A landscape with many valleys, sampled at points; each row gives a point and its height.
From any point a ball rolls to the lowest of the 4 points nearest to it. It stops when none of these is lower. Distance is the straight distance between rows; heights are no part of it.
J311 h=27.5: [  0  -5 -11   7  -8   3  -4 -10  -9 -10  -5   4   1   7   4   6   6   4
   5   3 -25  13 -15   5  10 -13  10  -6   6]
J843 h=4.9: [ 10   2   1   3  -1   2  -9 -12  -5 -11   4   7   5   0   3   3   3   5
  -7   2 -16  28 -18   0  10 -15   6  -6   4]
J645 h=42.3: [-12 -31 -21  -7 -25   0  -7  14  -6  -6 -17  20 -14  15 -14  35  28  17
  10  -6 -21  34 -40  26 -15  13   5  -7  -4]
J934 h=28.3: [ -4 -22 -12 -20  -8  14 -15 -21  -8 -13 -18   6   5  -2   0  22  23  11
  -4  -3  -1  28 -50  25  10   2   7  -8 -14]
J403 h=22.8: [ 15  14  27 -16  24   5 -17 -11   0 -13  13  14  -4  -6  -7  -8 -13   9
 -29  -7  16  35  -6  -7  16 -20 -13   1 -21]
J780 h=33.9: [  5  20  -2  21  16  -1   5   0  26  12   4  -7 -20 -14  -5 -22 -29  -3
  -5  18 -20  -9  10   0  -1  -6   3   9  10]
J745 h=27.1: [ 11  -4  18 -24  11   6 -10 -10  -4 -14  13   2  10 -19   4  -1  -6  -8
 -19 -16  25  19  -1  -6  12 -16   0   0 -20]
J791 h=47.0: [-33 -19 -39  13 -12  30   0 -25   3  -1  -2   4   5   7  10  -3   4   9
  -7  17 -15 -21 -22  34  10  21  -7  -2   3]
J407 h=20.9: [-21  -4   1  -6  -7   8   8  11 -20  11  -9   0  14  19  -2   3   3  -7
  19   2  15 -52  30 -12  -4   9  -5  -6  17]
J845 h=1.0: [ 27   7  47   2  14 -30   9  22 -11  -6  -1   4   3   2  -4  -5  17   6
   0 -16  27  32  19 -26  -1 -27  -3  14 -10]
J919 h=17.4: [ 14  19  13 -16   6 -13   6  17  13   7  -1 -15  15  -3  -8   0  -4 -18
  -8  -7  16 -14  30 -17 -21  22  -5  12   2]
J831 h=29.4: [-28 -22 -23  31  -7  11   9   1 -12  20  -7   4 -17  14   6 -10  -3  17
  30  18 -14 -45  -3   8  -2  -3  -5  -8   7]
J575 h=22.7: [ 12  13  20  16  10 -19  17  27   7   7 -17 -16  -9   5  -5  -4   1 -10
  12   4  -1  -8  21 -21  -9  -1  10   5  10]
J209 h=28.6: [-27 -26 -24  18 -19  13   2  -4 -18  13  -6  20  -9  27  -1  -1   3  17
  29  12  -7 -45 -11  10  -7  -2 -14 -12  18]
J191 h=24.9: [  8  -6   7 -10   5   5 -13 -15 -12 -14   3   6   8  -6   3   6   7   2
  -8  -9   2  34 -25   2  14 -16   2  -6 -10]
J389 h=22.0: [  0  15  -7  15  11  -1  13   3  27  19   4  -8 -12 -16  -2 -18 -30  -6
  -5  10  -3 -27  23   0 -12  16  -5  12   6]
J592 h=52.2: [-18 -13 -26  21 -13   7   5  -9  -1  -1  -5   7  -9  16   6   4   6   9
  15  20 -23 -13 -12  14   5  -2   4 -11  12]
J872 h=49.0: [ -2 -23   2  -5 -16 -12  -1   4 -25 -16   1  15  -4   9   4  28  35  10
  24 -19   1  38 -26   5  -5 -14   9  -8  -2]
J116 h=25.3: [-32 -22 -26  18 -12  24   3 -14  -7  15  -1  10  -2  17   7  -4  -2  16
  17  18 -10 -39  -3  13   2   6 -10  -9   9]
J354 h=26.6: [  7 -22  25 -29  13   2  -5 -14 -12 -14   7   7   9 -16   9   7   9  -6
 -11 -16  29  29  -7  -1  11 -21   2  -6 -22]
J58 h=17.3: [-11  -4 -18  -1  -6  13   0 -14   7  14  18  -6  11 -17   6  -6 -17  -1
 -16   9   0 -32  25   3   6  24  -1   2   5]
J412 h=43.5: [ 10  -4  -1  13  -9 -10  -1   2 -12 -13  -4  11 -11   6   5   9  16  12
   4  -5 -25  55 -32   5   1 -16   1 -16  -1]
J478 h=6.9: [ 20  39   2  -3   1 -40  16  29  36  22  -4 -24   0  -4 -15  -5 -14 -21
   6  -6  21 -25  10   4 -37  41 -20  11 -19]
J582 h=26.1: [ 14  20   7   8  11   6 -18 -11   4  -9   1   9 -12   4  -2 -12  -6  15
 -30   0 -18  47 -37   7  20 -16 -14 -13  -8]
J27 h=32.3: [ -2  12 -16   8   3  16  -3 -20  17   7  16   1   0 -17   2 -17 -22  -2
 -27  13  -8  -6   8  14  16  12  -2   2   4]
J626 h=29.1: [ 22  10   5  28  -5 -11   5  12   1  -7   0  11 -19   5   0 -11   3  11
  -2  -4 -27  51 -22  -2   3 -27  -2 -12   1]
J846 h=34.5: [-10 -17  -1   1 -18  -6  -4  10 -32  -8  -6  12   1  26   0  18  23   1
  27  -3  -2 -11  -3  -1  -4  -5   6  -9  18]
J171 h=13.0: [  0   6  -1 -28  -3  -1  -1   9   4  10   9 -17  23  -8  -2   9  -1 -14
  -3  -9  22 -32  39 -14 -17  31  -6   6  -2]
J427 h=17.5: [ -5  11  -6   9   7  -5  16  10  19  21   2 -16  -3 -10  -4 -13 -18  -9
   2   7   2 -36  33  -9 -13  21  -6   6   3]
J327 h=35.7: [  7  19  -4   9   9  11  -7 -17  20  -6  10   7  -6  -6  -5 -15 -17   0
 -31  13 -16  19 -12   7  22 -11  -3  -1   3]
J39 h=25.4: [ 19  14  50 -31  23 -11  -3   6   2  -5  15   9  -6  -6  -9  -7 -11  11
 -22 -23  44  31  22 -16  -3 -13 -25  20 -39]
J590 h=44.6: [-14  -4 -30   3  -4  30 -11 -27   9  -8   6  -5   7  -6   8  -7  -4   4
 -22  12  -8   2 -20  28  21  14   1  -7  -1]
J30 h=32.4: [  9  13   6 -12   6  10 -14 -13   6  -8  16   6   2 -10  -7  -5 -12  -8
 -30   2   1  10   7  -4  17  -1   0   0   0]
J993 h=31.8: [ -3 -21   8 -20   1   3 -10 -18 -17 -18  -3   4   8  -7   8  13  16   0
  -3  -9  12  29 -21   2  11 -15   9  -7 -14]
J928 h=28.8: [ -8   2   8   0  -2  -2   3  12 -10   4 -11 -11  11  13  -1   2  10  -9
  13  -2   9 -27  25 -21  -8   1   5   1  13]
J999 h=38.7: [  4  -6  -4   1  -5   0  -6  -6  -7 -12  -6  14  -1   4   2  13  17  11
  -5  -6 -16  46 -40  10   9 -15   3 -11  -5]
J259 h=16.0: [ 17   5  19  -3   8  -4  -7  -2  -6 -11   7   5   5  -1   0  -2   0   0
  -8  -5  -6  32 -10 -10   8 -21   2  -2  -1]
J563 h=44.9: [  9   0 -11   6  -3  12  -5 -10   3  -7 -12   6  -4   1  -3   2   7  13
 -17   6 -26  45 -42  19  11  -8  -3 -12  -2]
J887 h=13.2: [-23  -8 -23  22   0  20   6 -13  18  19  16  -3  -3 -19  13 -19 -25   5
  -5   9  -4 -41  17  10   9  21  -9   5   6]
J450 h=31.9: [  2  19   3  28  26  -8  21  19  30  24  -3 -14 -25 -25  -1 -22 -32  11
  16  18  -8 -36  18   2 -21   8  -1  21  -3]
J249 h=35.8: [ -7  -2  -9   9   1   7   1 -17   3  -4   3  -3   4   1   5  -5  -7  -1
  -5  13 -12  -3   2   4  11  -5   5  -1  13]
J501 h=52.6: [ 10  12  -4  28  -2  -6   8   9  14   5  -3  -3 -23  -2   1 -13 -10   5
  12  18 -29  10  -7   0   1 -25  14 -10  13]
J78 h=33.7: [ -2 -16  12 -32   2   8 -13 -14 -13 -15   9   0  14 -13   8   8   7 -12
  -9 -13  24   8  -1  -4   9 -12   7   0 -14]
J123 h=40.0: [ -2 -21   0 -10  -8  -6  -8  -5 -23 -14  -2  10   1   5   6  21  22   4
  15 -11  -3  24 -23   0   4 -11  12  -5  -1]
J118 h=35.2: [ -7  14  -3  26  20  -5  21  24  17  22 -14 -19 -22 -11  -1 -19 -20   7
  21  12 -10 -42  26  -5 -16   4   4  11   3]
J279 h=48.3: [  7  -8   6   6  -8 -14  -2   1 -20 -16   0   9   1   5   6  10  22   6
  11 -14 -13  32 -16  -4   5 -15   5  -7   5]
J387 h=38.8: [-16  -7 -16  28   7  13   9  -5  10  12  -3  -7 -17  -3  11 -16 -12  10
  19  19 -25 -20   4  11   3  -5   5  -4   9]
J130 h=44.8: [ -8 -21  11  -6 -14 -11  -6   9 -32 -12  -2  15   6  15   4  21  30   2
  29 -15   7   6  -5  -7  -4 -14   9  -3   7]
J945 h=47.8: [-26 -15 -27  -9 -11  24  -6 -20  -8   2  13  -2  14  -5  12   2  -1   1
 -16   3   6 -36  10  10  11  20  -2  -7   5]
J425 h=34.4: [ -4 -11 -27 -10  -7  27 -11 -21   5  -8 -20  -2   2   0  -2  14  15  13
 -16   7 -12  25 -48  36  13   9   0  -5  -6]
J12 h=36.3: [ 15   8  -8  22  -7  -1  -1   7   7  -8  -6  13 -24   3  -4   0   7  14
  -3   5 -38  63 -36  17   1 -19  -2 -19   0]
J836 h=8.0: [ -7  16   7   1   6 -15  16  29  12  19 -13 -26   9   7  -9  -1  -5 -16
  11  -4  17 -44  35 -16 -19  27  -1   1   4]
J941 h=14.8: [ 12  21   7  22  17 -16  22  25  21  15 -12 -20 -18  -5  -7 -16 -15  -3
  12  12  -9 -20  18 -14 -10  -3  11   7   8]
J564 h=24.1: [ 19  37   7  -7   5 -21   7   5  30  19  12  -1 -14 -12 -16 -14 -32 -11
 -19   1   8 -12  26  -4 -17  27 -14  22  -3]
J633 h=18.9: [ 23  20  31  -1  15 -11  -3   5   2  -8   5   7  -3  -1  -9 -12 -10   6
 -19  -6   7  33   8 -22   4 -21  -8  10  -6]
J593 h=9.3: [ 32  41  -1 -23 -20 -45  11  21  33  23   7 -17   7   2  -5  -1  -7 -22
  -1 -15  32 -22   9   9 -43  46 -28  11 -23]
J474 h=36.6: [ -5 -25  -3 -31  -2  15 -16 -20 -13 -21  -5   2   9 -10  13  17  15  -5
  -5  -8  16  17 -33  17  16  -7   9 -11 -20]
J615 h=46.0: [  3   8  -8  14   1   7  -4 -16  11  -2  -2   2  -6   0   3 -10  -7   3
 -10  15 -22  22 -16   8  14 -11  -1  -9   6]
J471 h=34.6: [ -8 -20 -30   1 -23   9  -1   6   0  -6 -19  15 -12  10 -10  29  21  17
   3   3 -31  38 -43  25  -7  13   1  -9  -4]
J337 h=45.7: [-21 -25 -27   4 -23   7  -2 -11 -10   4 -11  13  -7  24  -3  23  18  12
  12  11 -22  -7 -31  28  -1  11   0  -9   9]
J423 h=60.2: [-10 -37  10 -28  -8  -1 -11 -11 -27 -14  -4  15   5   0  13  24  31  -3
  18 -17  22  12 -17   5   3 -13  11  -4 -13]
J254 h=18.2: [-12   3 -13  20   3   9  11  -7  18  19   8 -10  -8 -17   6 -21 -25  -2
  -2  11  -6 -33  23   3   0  18  -4   6   6]
J447 h=33.2: [ -9 -10 -26  -1 -10  22  -4 -20   5  -7 -12   1   6   0   2  10  11  12
  -9   8 -17  17 -38  28  14   7   3  -9   1]
J217 h=18.4: [ 18  21  18   3  15  -2 -12  -7   9  -9   5  12 -11   2  -9 -15 -14   9
 -29   3  -6  31  -4 -12  15 -19 -11  -1  -4]
J142 h=40.1: [-13  -9 -19  -1  -6  16  -1 -22  -6  -8   6  -4  12   1   5   3  -4  -1
  -6   8  -7 -11  -4  12  12   1   4  -2   7]
J353 h=38.1: [ -1 -23  -5 -10 -11   0  -8  -3 -13 -13  -9  11  -1   2   4  24  23  11
   9 -14 -10  43 -38  12   2  -7   7  -9  -9]
J242 h=13.4: [  6  21  -8  -1  -4 -11  14   8  30  28  14 -11  -3 -24  -2 -13 -27 -10
 -13   2   6 -30  30   2 -19  35 -11  14   1]
J122 h=18.5: [ -9  -1 -11  -7  -3  12   1  -8   3   9  14  -8  15 -10   4  -1 -13  -4
 -11   2   7 -31  30  -3   1  21  -4   0   4]
J838 h=42.2: [-11 -16 -15 -15  -5  14  -8 -20 -10 -13  -2   1  14   0   4  15  11   0
  -3  -2  -4   6 -26  15  16   1   6  -5  -4]
J140 h=35.9: [ 14   1  26  -2  11 -14   0  10 -14 -12   0   2   5   1   2   2  13  -1
   5 -12  13  28   7 -23   3 -23   5   4   0]
J451 h=23.1: [-11   4   0  13   6  -5  16  20   1  16 -10 -15  -5  11  -2  -4  -8  -5
  16   7   2 -39  28 -15 -12   8   5   0  12]
J926 h=18.3: [ 14   4  11  -4  11   3 -10 -12  -6 -14   1  11   1  -2   3   1   4   9
 -14  -9  -5  47 -27   4  17 -20  -2  -8  -9]
J917 h=36.4: [  4  -5  -7 -14   6  18 -17 -22  -1 -15   1   4   9  -8   3   5   4   6
 -26  -2   1  26 -34  18  23  -7   1  -8  -9]
J211 h=48.5: [ 19  14  19  19   6 -20   8  22   2  -4  -6  -2  -5   6  -4 -10   6  -8
   6  -4  -5  18  13 -24  -1 -17  11   7   8]
J84 h=32.5: [-11  -7  -4  -7  -3   8  -3  -2 -14  -1   2  -8  16   5   4   7   4 -10
   5   0   6 -28  21  -7  -1   6   8   2   8]
J397 h=8.1: [ 11  27   7  15  19 -23  25  35  24  21 -18 -29 -11  -1 -13 -13 -10  -6
  12   6   0 -33  20 -10 -24  15   5   8  -2]
J978 h=31.7: [ 13   5  21 -13  12  -6  -7  -2  -7  -8   8  -2  14  -7  -1  -4  -1  -9
 -11  -9  13  17   9 -14   5 -15   4   7  -7]
J534 h=39.4: [-18 -19 -11 -17  -7  16 -11 -21 -14 -13   5  -1  17   2   8  13  10  -4
   0  -2   6 -13  -2   8  11   2  10  -6   2]
J704 h=18.8: [ 16  37  -8  -2  -3 -19  16   6  38  34  17  -3 -25 -23  -4 -12 -42  -7
 -11   3   4 -24  17   6 -30  41 -21  23 -11]
J452 h=25.0: [-14  -1 -13  29  11  12  13  -1  22  23   5  -9 -15 -16   8 -21 -25   7
  12  17 -15 -33  19   2  -3   6  -2   8   4]
J222 h=22.2: [-26 -14 -13  13  -8  11   5  -3 -11   9  -4  -1   4  14   5  -6  -3   5
  19  11  -6 -43  12   1   1   4  -3  -6  14]
J770 h=27.4: [  8   4   4 -19   7  11 -12 -10   0  -6  12  -2  12 -19   0   1 -12 -12
 -21  -4   9   3  13  -4   4   1   2   3  -4]
J357 h=37.0: [  4 -20   5 -27   5  11 -16 -22  -7 -17  -8   7   4 -13   9  12  16   8
 -11 -15  12  33 -43  16  13 -11   6 -15 -22]
J102 h=35.6: [-19 -19 -15   8 -26   4   1   7 -20   7  -6  18  -7  30   0   8  14   9
  28  11 -13 -26 -10   9  -6  -6  -3 -15  16]
J700 h=17.6: [-10 -21 -18  -7 -13  13  -9 -13  -7  -7 -18   8  -2  11   0  24  21  14
   5   3 -16  23 -40  19   4   4   2  -6  -3]
J630 h=3.3: [ 14  25   9   4  13 -30  20  35  27  21 -14 -29  -1   2 -18  -6  -8 -22
  12   1  17 -29  20  -7 -32  25  -3  11  -9]
J212 h=47.2: [-20 -12 -30   4  -7  28  -9 -24   3   0  12  -3  10  -8  11   0  -5   4
 -17  12  -5 -23  -5  23  17  17   0  -5   3]
J463 h=9.0: [ 15  32  -1 -22 -11 -32  13  21  31  26   7 -24  17  -7  -2   3  -4 -17
   3 -10  29 -31  25   1 -37  50 -25   6 -12]
J666 h=21.8: [ -7  -2  -8 -13  -1  13  -6 -14  -2  -4  12  -4  20  -9   5   1  -7  -9
 -14  -3   6 -10  13   0   7   8   8   0   3]
J560 h=24.5: [-18 -11  -1  -1 -14   3  -2   4 -30   2  -8   8   8  25  -2   7  14   0
  22   3   3 -38  14  -3  -8  -1  -1  -9  23]
J165 h=21.2: [-29  -9 -19  19  -2  14  12  -5   0  16   1  -5  -3   5   9 -13 -11   5
  16  11  -6 -48  20   1  -1  10  -4  -2   7]
J654 h=19.3: [ 23  22  33 -18  17 -10  -6   2   7  -7  13  11   1  -6 -12  -9 -15  -2
 -26 -14  19  26  14 -19   3 -11 -13  17 -19]
J47 h=56.0: [-12 -37   2 -20 -14 -10 -12  -3 -28 -14  -4  21   4   7   1  32  32   7
  26 -15   7  17 -28   8  -5  -6   6 -10  -3]
J111 h=38.3: [  6   2  13   1   5  -8   3   7 -11  -6  -2  -5  11   3   1   5   8 -10
  11  -2   3   3  14 -19  -1 -13   9   5   8]
J154 h=25.5: [ 17   9  32   2   4 -20   4  23 -15  -8  -5  -5   9   1   0   2  15  -6
   8 -16  16  16  17 -27  -7 -14   8  11   0]
J24 h=11.5: [ 25  34  20 -19   1 -29   8  27  25   6   0 -16   8   3 -22  -3  -7 -21
  -7 -12  29  -6  23 -12 -34  29 -18  20 -21]
J126 h=47.1: [ -9 -35 -15 -13 -22  -9  -4   9 -14  -9 -12  24 -11   9  -8  40  30  20
  20 -15  -9  40 -40  20 -13   7   5  -5  -6]
J257 h=23.0: [  1  -5   0  -7   0   9  -7 -17  -4 -11   5   1  14  -1   5   6   4  -1
  -8  -1  -7  10  -7  -2  10 -10   6   1   3]
J333 h=41.1: [ -8  -9 -24  -9  -6  21 -12 -22   2 -10   3  -2  12  -5   8   2   4   1
 -17   7  -4   4 -16  19  17   4   6  -3  -1]
J537 h=43.3: [ -9   0  -8  27   3  -2  12  16  -3   8  -8  -9 -19   8   4  -9  -1   0
  26  12 -16 -27  13  -6  -4  -9   9   1  14]
J416 h=21.5: [ 15  28  14   5  14 -13   6   5  19   5   6  -4 -16  -5 -14 -17 -23 -10
 -15  11  -3   2  17 -15  -8   1  -6  13   4]
J225 h=23.2: [ 23  17  17  11   8 -12  -5   5   1  -8   5   9  -8   3  -6 -15  -7   6
  -8   2 -15  39  -7 -14   9 -24  -4  -1   3]
J139 h=8.4: [ 13  32   3   4  11   2  -7  -9  28   6  18   9 -22 -11 -15 -18 -34   1
 -36   9  -7   3  12  -4   8   5 -11  10  -3]
J960 h=19.7: [-26 -16 -20   1  -6  21   5  -6 -10  15   9  -2  11   6   6  -2 -10  -1
   5   3   5 -48  28  -3   1  17  -7  -5  11]
J732 h=29.6: [ -8 -29 -10 -14  -8   1 -11 -12 -14 -15  -8  13   3   5   3  26  25   6
  12  -5  -7  21 -38  18   2  -1  10  -6  -6]
J238 h=25.6: [-27 -13  -7  12 -13   6  11  15 -23  18  -9   9  -5  22  -3  -8   5   9
  29  14   9 -62  13  -5  -6  -2 -15 -12  19]
J668 h=23.3: [ 14  23  17   3   9 -15  10  19  13   4  -4 -11   3   0 -10  -5 -11 -15
  -4   0   6  -6  24 -20 -12   1   2  12   5]
J462 h=21.9: [ -5   2 -10  -7  -5  19 -10 -15   6  -1  16  -2  10 -14   3  -5 -16  -7
 -22   7   2 -12  13   5  11   9   2   1   5]
J768 h=20.2: [-25  -6  -8 -10 -11   9   6   5 -11  14   3  -6  18  11   4   2  -4  -4
   9  -2  19 -55  38 -14 -10  21 -11  -3  12]
J98 h=42.1: [-21 -23 -16  -4 -17  10  -9 -15 -22  -5  -8  14   9  22   3  18  13   9
  19   6  -6 -21 -15  14  -2   1   0 -11  13]
J785 h=41.2: [ 17  -3  26   5   0 -18   6  10 -23 -15   4   4   2   0   7   7  22   4
  12 -19  13  37  -1 -18   2 -27   5   5  -6]
J157 h=20.6: [-20 -11  -6 -27  -9  15  -7  -3 -18   5  10  -6  23   0   8  10   0  -5
  -1  -4  21 -46  34  -5  -3  23  -5  -4   5]
J689 h=45.6: [ -6 -21 -10   1 -22  -8  -3   6 -18 -11  -5  17  -5  16  -2  16  27   7
  25  -7 -14  16 -21   7  -4  -5   9  -9  11]
J979 h=38.9: [  1   8 -15  -5   4  25 -18 -25  13 -10   4   1   3 -13  -1  -6  -6   3
 -35   3  -3  17 -27  27  26   5  -4  -5  -4]
J684 h=22.1: [ 21  34  19 -19  11 -11 -10   2  17   2  17   5  -7  -6 -18  -7 -26  -6
 -32  -6  15  13  22 -15  -8  10 -17  16 -18]
J2 h=27.6: [ 14  22  14  -6  11  -5   0  -1  11  -1   8  -8   6 -10  -5  -8 -16 -15
 -16   0   3  -5  20 -15  -1   5   0  10   4]
J282 h=20.5: [  3  16   2  11  10  -8  13  11  15  14  -4 -19  -7  -9  -4 -13 -17  -9
   8  11  -3 -27  25 -11 -15  10   2   9   9]
J264 h=60.8: [ -4 -29  16 -19  -8 -12  -6  -4 -27 -17   1  10   4   1  10  23  30  -2
  18 -19  18  24 -12   0   4 -23  10  -4 -10]
J213 h=31.2: [-12  -6   1  14 -10  -7   5  22 -24   1 -12   2  -2  25   2   3  12  -1
  26  -2   1 -33  17 -11  -7  -6   7  -5  20]
J215 h=45.8: [  5  -4  16   9  -4 -14   1  20 -23 -10  -7  -1   2  12   2   8  21  -6
  18 -11   5   5  12 -20   0 -11  10  -2  11]
J888 h=35.4: [ -9 -16   8 -20  -4   7  -9  -1 -24  -5   1  -5  20   6   7  13  11 -12
  12 -11  16 -17  17 -11  -3   0   7   0   1]
J174 h=19.2: [-18   6   5   3  -3  -6  13  33  -9  18 -20  -6   4  24  -5  -2   3  -5
  21   0  15 -57  33 -18 -13  10  -2  -7  10]
J540 h=44.4: [-11 -14  -8   8 -15  -2  -2   3 -16  -4  -5   6  -6  20   5   9  13   0
  20   6 -16   0  -6  -2   2  -8  11 -12  17]
J499 h=34.9: [ 11   0  -2 -20  13  15 -18 -21  -2 -15  -5   7   7  -9   4  -1   3   9
 -24  -9   8  38 -41  17  22 -10  -5 -11 -19]
J298 h=44.2: [  5  -2   8  13  -5 -15   1  11 -14 -12  -4  -1  -3  10   1   4  15  -4
  16  -4  -8   9   8 -15  -1 -17   9  -2  13]
J876 h=20.4: [ 15   3   6  10   4  -9  -4  -6  -5 -13   3   9  -2  -1  -1  -7   4   7
  -6  -1 -17  45 -25  -4  12 -22   1  -8   1]
J62 h=28.0: [ 28  13  21  16   4 -16   1  12 -10 -15   5  12  -9   4   0 -10   8  15
  -4 -10  -4  49  -9 -15   5 -32  -4  -3   1]
J576 h=52.5: [  5 -19  17  -1  -8 -21  -4  17 -30 -16   0   9  -2   6   3  20  36   4
  29 -22  11  26  -4 -11  -2 -19   9  -3   5]
J112 h=45.9: [-12  -2 -19  18   1  13   0 -13  11   4   5  -1  -5  -3   7 -11  -4   0
   2  20 -24  -6  -9  14  10  -4   6  -5   9]
J605 h=13.7: [ -4  11  13  12   6 -20  17  46   7  17 -25 -16   3  17  -7  -2   5  -8
  23   1  17 -35  30 -21 -18  16   6   0   2]
J524 h=27.2: [  7  22   2  15  17 -10  14  11  29  21   2 -11 -22 -17  -6 -20 -32  -2
   2  13  -9 -19  17  -2 -15   6   1  18   3]
J295 h=18.6: [ 23   7  45 -19  21 -15   1  10  -9  -8   9   0   7  -9  -3  -3   6   2
  -9 -18  36  29  18 -21  -2 -20  -7  18 -18]
J990 h=39.5: [ -7 -19   6 -20  -3   6  -9 -12 -20 -11   1   2  15  -1   8  16  13  -8
   7  -7  10   1  -1  -5   6  -9  11   1  -4]
J779 h=38.0: [-16 -26  -3 -35  -7  20 -16 -15 -17  -9   9  -1  21  -7  14  15   4 -10
  -3  -9  22 -14   7   5  10   0   8  -5 -14]
J252 h=40.5: [ -9 -39  15 -35  -1   9  -7 -24 -14 -16  -6  11   1 -15  18  14  19  -8
   1 -22  34  26 -27  14   9 -18   6  -8 -30]
J956 h=37.9: [ -5 -13 -34 -12  -6  35 -16 -24   9  -8 -20  -6   8  -5   4  11  14  14
 -22   5   0   8 -49  39  20  21   0  -5  -8]
J761 h=25.2: [ 12  12   9   3   8   2 -10  -9   8  -7   3   2   1  -2  -8 -12 -14  -5
 -22   5 -10  19   0  -6  11 -11   0   3   0]
J61 h=43.6: [  2   1 -13  19  -9   4   3  -4  10  -4  -2   3 -13   3   2  -3   2   6
   3  12 -32  26 -22  15   5 -18   8 -11   8]
J805 h=36.0: [  1   3   7  14  -2 -11   7  25  -9   1 -13  -4  -6  16  -2   1   9  -6
  23   3  -5 -18  18 -17  -4  -7  12  -4  16]
J565 h=33.3: [  3 -11  -4  -7  -1   6  -8 -11  -5 -15  -7   7   6   0   4  14  14   7
  -2  -6 -13  33 -39  13  13  -8   9  -8  -6]
J947 h=16.3: [ 13  -7  24 -17   8  -2  -4 -12 -11 -19   8   7   5  -9   7  -1  12   2
  -7 -13  16  37 -10  -6  10 -25   2   0 -15]
J844 h=29.3: [ 12  13  20  -1   9 -14   6  19   4   0  -5 -10  11   9  -4  -1   6 -16
   4  -8  13  -2  26 -23 -12  -2   5  10   1]
J874 h=17.9: [-26 -15 -24  30   2  20   5 -12  11  19   8  -3 -10  -8  13 -22 -21   8
  11  15 -14 -40  10  10   8  13  -8   2   5]
J957 h=24.0: [ 15  12  27 -27  12  -5 -12  -4   2  -8  19   4  10 -14  -6  -3 -11  -9
 -23 -13  27  16  17 -19  -2  -6  -3  13 -19]
J821 h=9.2: [ 10  23  19   7  11 -26  19  35  20  10 -17 -25   2   9  -9  -7   0 -23
  12  -2  16 -22  24 -19 -26  16   8  10  -2]
J923 h=23.8: [ 23  24  32  -9  14 -22   0  18   7  -3   6  -7   8   2 -16  -7  -3 -14
  -7 -11  17  12  20 -25 -11  -5  -5  20  -7]
J713 h=23.9: [ -1  13   2  18   8  -6  14   9  12   7  -3 -11  -6  -2  -7 -19 -14 -11
   0  13 -11 -13  18  -8  -2  -1   7   3   9]
J349 h=31.6: [ 10  11  -1 -12  11  20 -28 -21  10 -15   1  12  -2  -4  -2 -10  -8  11
 -39  -5   3  36 -35  16  29  -9  -9  -7 -13]
J738 h=19.1: [  2  14 -12   9   1   7  11  -6  26  25  15  -3 -11 -24   1 -16 -34  -1
 -14   6  -5 -31  25   6  -6  32 -10  12   2]
J578 h=44.5: [  9   8   7   9   4  -3   2   3  -3  -5  -2  -5  -2   4  -3  -6   0 -10
  -1   3 -12  10   6 -13   5 -15   6   3  10]
J34 h=10.8: [  5  20  -3 -14  -7 -13  13  15  23  27  10 -18   6 -15  -5  -2 -18 -15
  -3  -2  14 -35  34  -3 -25  44 -14  11  -2]
J245 h=23.5: [-19  -6 -14  28   7   9  16   8  11  22  -3  -9  -9  -5   4 -17 -20   4
  17  11  -7 -45  20  -1  -2   7  -3   5   8]
J849 h=35.3: [-11 -23 -19   2 -26   0  -4   1 -11 -10 -10  17  -7  17  -4  21  24  10
  18   5 -26  15 -35  17  -6   3   5 -12   6]
J681 h=36.1: [-10  -6  -7   4  -2   6   3  -9  -6  -2   1  -6   7   6   5  -1  -3 -10
   2   5  -7 -16  10  -3   1   2   9  -3  11]
J202 h=33.8: [ 22   4  25  12  -1 -23   2  16 -22 -15   4   9  -7   1   0   1  16  14
   7 -17   8  46  -6 -19   0 -30   2  -4  -2]
J306 h=30.9: [ 10  27  -5  14  18 -10  18  12  34  28   6 -14 -22 -22 -11 -22 -38  -3
  -2  11  -3 -24  22   5 -25  24  -8  17  -1]
J675 h=13.8: [ 26  15  46  -7  18 -18   2   9  -6 -10   7   4   1  -2  -9 -10   3   7
 -10 -16  25  35  14 -25  -1 -26 -11  17 -15]
J29 h=47.9: [-28 -22 -38  17  -9  35  -5 -23   3  14  15   3   9  -5  18  -9  -9   7
 -17   9   0 -41   6  26  16  28  -9  -6   3]
J647 h=46.2: [ -8 -14 -24  15 -14  10   2  -5  -4  -2 -13   6 -10  12   3   8  10  11
  12  13 -31  11 -26  22   2  -4   6 -10   9]
J241 h=17.8: [ 26  27  23 -25   9 -16  -6  10  17   1  16  -6   7  -9 -16  -2 -13 -12
 -19 -11  25   7  22 -16 -19  14 -14  21 -17]
J648 h=44.7: [ -5   7  -9  36  11   4  16   7  13  12   1 -13 -26  -8   6 -22 -19   8
  19  20 -23 -19   5   5   1 -11  11   3  10]
J739 h=45.5: [-26 -20 -32   7 -15  25  -4 -23  -3   1 -10   7   6  14   6  13   9   8
   2  16 -15 -17 -26  24   8  12   1  -8   7]
J553 h=25.1: [ 19  32  21  -3  14 -18   7  11  21   4   4  -6  -2   0 -17 -10 -19 -14
 -12  -3   9   2  18 -20 -10   1  -9  15  -2]

Two balls start at each pair of points below. Name the first point that both come to, or write -.
J450, J564 => J242
J102, J84 => J122
J212, J681 => -

For each start below, name the point where the ball stops.
J979 => J843
J451 => J630
J704 => J630
J524 => J630
J738 => J630
